Each row is a point on a landscape with many valleys, with its height.
A ball rolls from a point to the lowest of its 5 nearest points, and stops where none of them is lower. Distance is the straight distance between rows; heights are no part of it.
(595) h=207: [111  97 128 170 108  71 120 141 159 196 131 111 184 146 180]
(421) h=338: [137 120 108 123 142 159  82 131 118  87 135 122  98  81  87]
(475) h=654: [139 143 129 109 124 128 174 185 137 109 124 178  96 124 117]
(377) h=670: [148 178 145 105 128 126 116  68 161 179 128 126 160 125 161]
(52) h=446: [154 166 132 113 122 142 146 125 170 105 131 172 111 101 134]
(126) h=449: [128 147 137 116 115 100 150 131 163 198 121 155 140 147 156]
(446) h=232: [117 108 120 149 101  79 123 133 157 202 123 116 174 153 180]
(434) h=601: [158 126  89 127 115  73 125 131 153 219 120 138 143 146 181]
(3) h=536: [126  97 105 111 132 114 150 175 118  90 133 137 128 136  76]
(588) h=285: [ 87 106 159 142  97  87 168 178 140 143 122 148 163 181 150]
(477) h=448: [121 122 141 121 123  97 176 166 134 103 126 149 126 151 110]
(107) h=544: [150 155 178 121 122 133 154  68 143 115 113 114 154 149 133]
(590) h=240: [ 93  99 140 183 102  73 117 149 152 174 136 100 193 152 179]
(646) h=233: [116 124 139 141 107  81 146 160 148 191 114 133 147 160 166]
(626) h=77: [148 128 103 114 142 150  99 162 114  81 138 136  90  91  90]
(558) h=417: [144 135 108 128 153 170  95 102  97  87 126  94  88  83 106]
(573) h=310: [130 125 140 146 107  84 111  96 172 194 132 115 192 142 166]
(48) h=422: [108 105  86 109 142 166  74 170  98 104 146 120  86 101  83]
(109) h=492: [142 170 171 123 139 149 151  52 124 109 119 113 144 122 142]
(214) h=510: [140 182 144 107 118 157 146 101 165 136 125 165 133 108 142]
(459) h=208: [157 127 106 120 126 138 126 150 136  85 129 152  83  79  95]
(239) h=366: [165 125 119 125 130 159 110 136 134  79 141 162  75  63 129]
(427) h=484: [123  94 133 120 128 109 172 154 128  83 130 133 142 161  91]
(318) h=391: [128 120 100 118 149 162  86 119 109  86 136 102  78  90  84]
(310) h=498: [119 147 121 126 121 104 155 203 140 190 115 154 105 178 176]
(633) h=78: [123 157 168 119 102 111 152 108 168 142 123 138 156 149 131]
(222) h=560: [123 150 133 123 113 113 155 175 148 167 120 161 120 144 163]
(488) h=552: [138 178 120 114 117 124 158 184 139 175 122 186  94 137 168]
(597) h=367: [119 123 172 135 109 118 141 103 153 122 124 127 180 166 130]
(19) h=526: [125  97 115 117 133 116 146 147 123  86 130 116 145 144  70]
(369) h=656: [106  96 125 144 153 156 120  77  27 108 130  46 129 144  93]
(205) h=501: [ 74 114 108 131 152 184  69 127  86 109 138 101 122 131  81]
(233) h=581: [ 91 119 115 143 162 186  87 100  54 122 131  63 115 122  97]
(610) h=389: [172 159 135 116 143 160 132  93 138  82 122 134 106  90 127]
(185) h=655: [175 106  75 143 117  47 118 102 159 191 115 130 162 125 188]
(74) h=411: [ 95 108 138 140 115 104 187 206 125 135 115 169 116 194 152]
(34) h=223: [128 144 149 107 114 115 171 151 146 121 123 171 135 145 121]
(341) h=428: [120 113 153 121 119 100 159 143 145 114 133 138 160 158 115]
(117) h=543: [127 149 100 123 118  98 144 159 154 220 118 159 117 146 174]
(385) h=97: [112 114 143 146 111  94 131 129 158 185 127 133 182 155 148]
(276) h=600: [130 102 119 124 137 130 128 102  80  80 119  77 138 149  76]
(493) h=534: [134 151 133 118 120  94 104  86 173 191 132 118 170 142 163]
(396) h=528: [126 110 111 113 141 109 173 197 110  89 113 156  98 147 104]
(103) h=542: [ 89 120 118 139 145 213  49 115  82 116 135 119  98 109 115]
(390) h=533: [155 118 111 137 150 182  68  88 106  99 139 116  52  39 139]
(364) h=387: [144 142 114 117 135 162 108  99 116  77 130 124  97  77 107]
(409) h=577: [120 106 102 128 140 147 109 141  95  85 132 110 114 132  66]
(307) h=675: [140 118 127 132 159 158 121  72  67  88 123  58 119 115  98]
(604) h=651: [136 171 114 107 127 118 141 136 160 172 131 176 136 120 149]
(302) h=576: [ 95 106 120 134 137 210  34 117  91 106 160 131  77  68 126]
(308) h=183: [ 94  98 151 157 100  75 139 151 151 179 128 137 178 169 164]
(412) h=421: [156 171 149 124 141 154 144  85 144  96 123 141 121 107 128]
(347) h=486: [150 126 122 142 151 187 101  85  77  97 137  94  71  65 129]
(522) h=608: [135 120 133 116 138 124 138 110 114  71 131 104 133 137  83]
(435) h=568: [153 132 127 137 168 162 130  61  60  94 130  71 105  94 124]
(147) h=407: [ 93 100 186 158 111 105 137 130 150 103 140 119 188 176 128]

Where does a ball stop that starts at each point below?
(604) => (385)
(222) => (385)
(475) => (633)
(109) => (626)
(488) => (385)
(522) => (633)
(412) => (626)
(52) => (633)
(477) => (633)
(117) => (385)
(369) => (626)
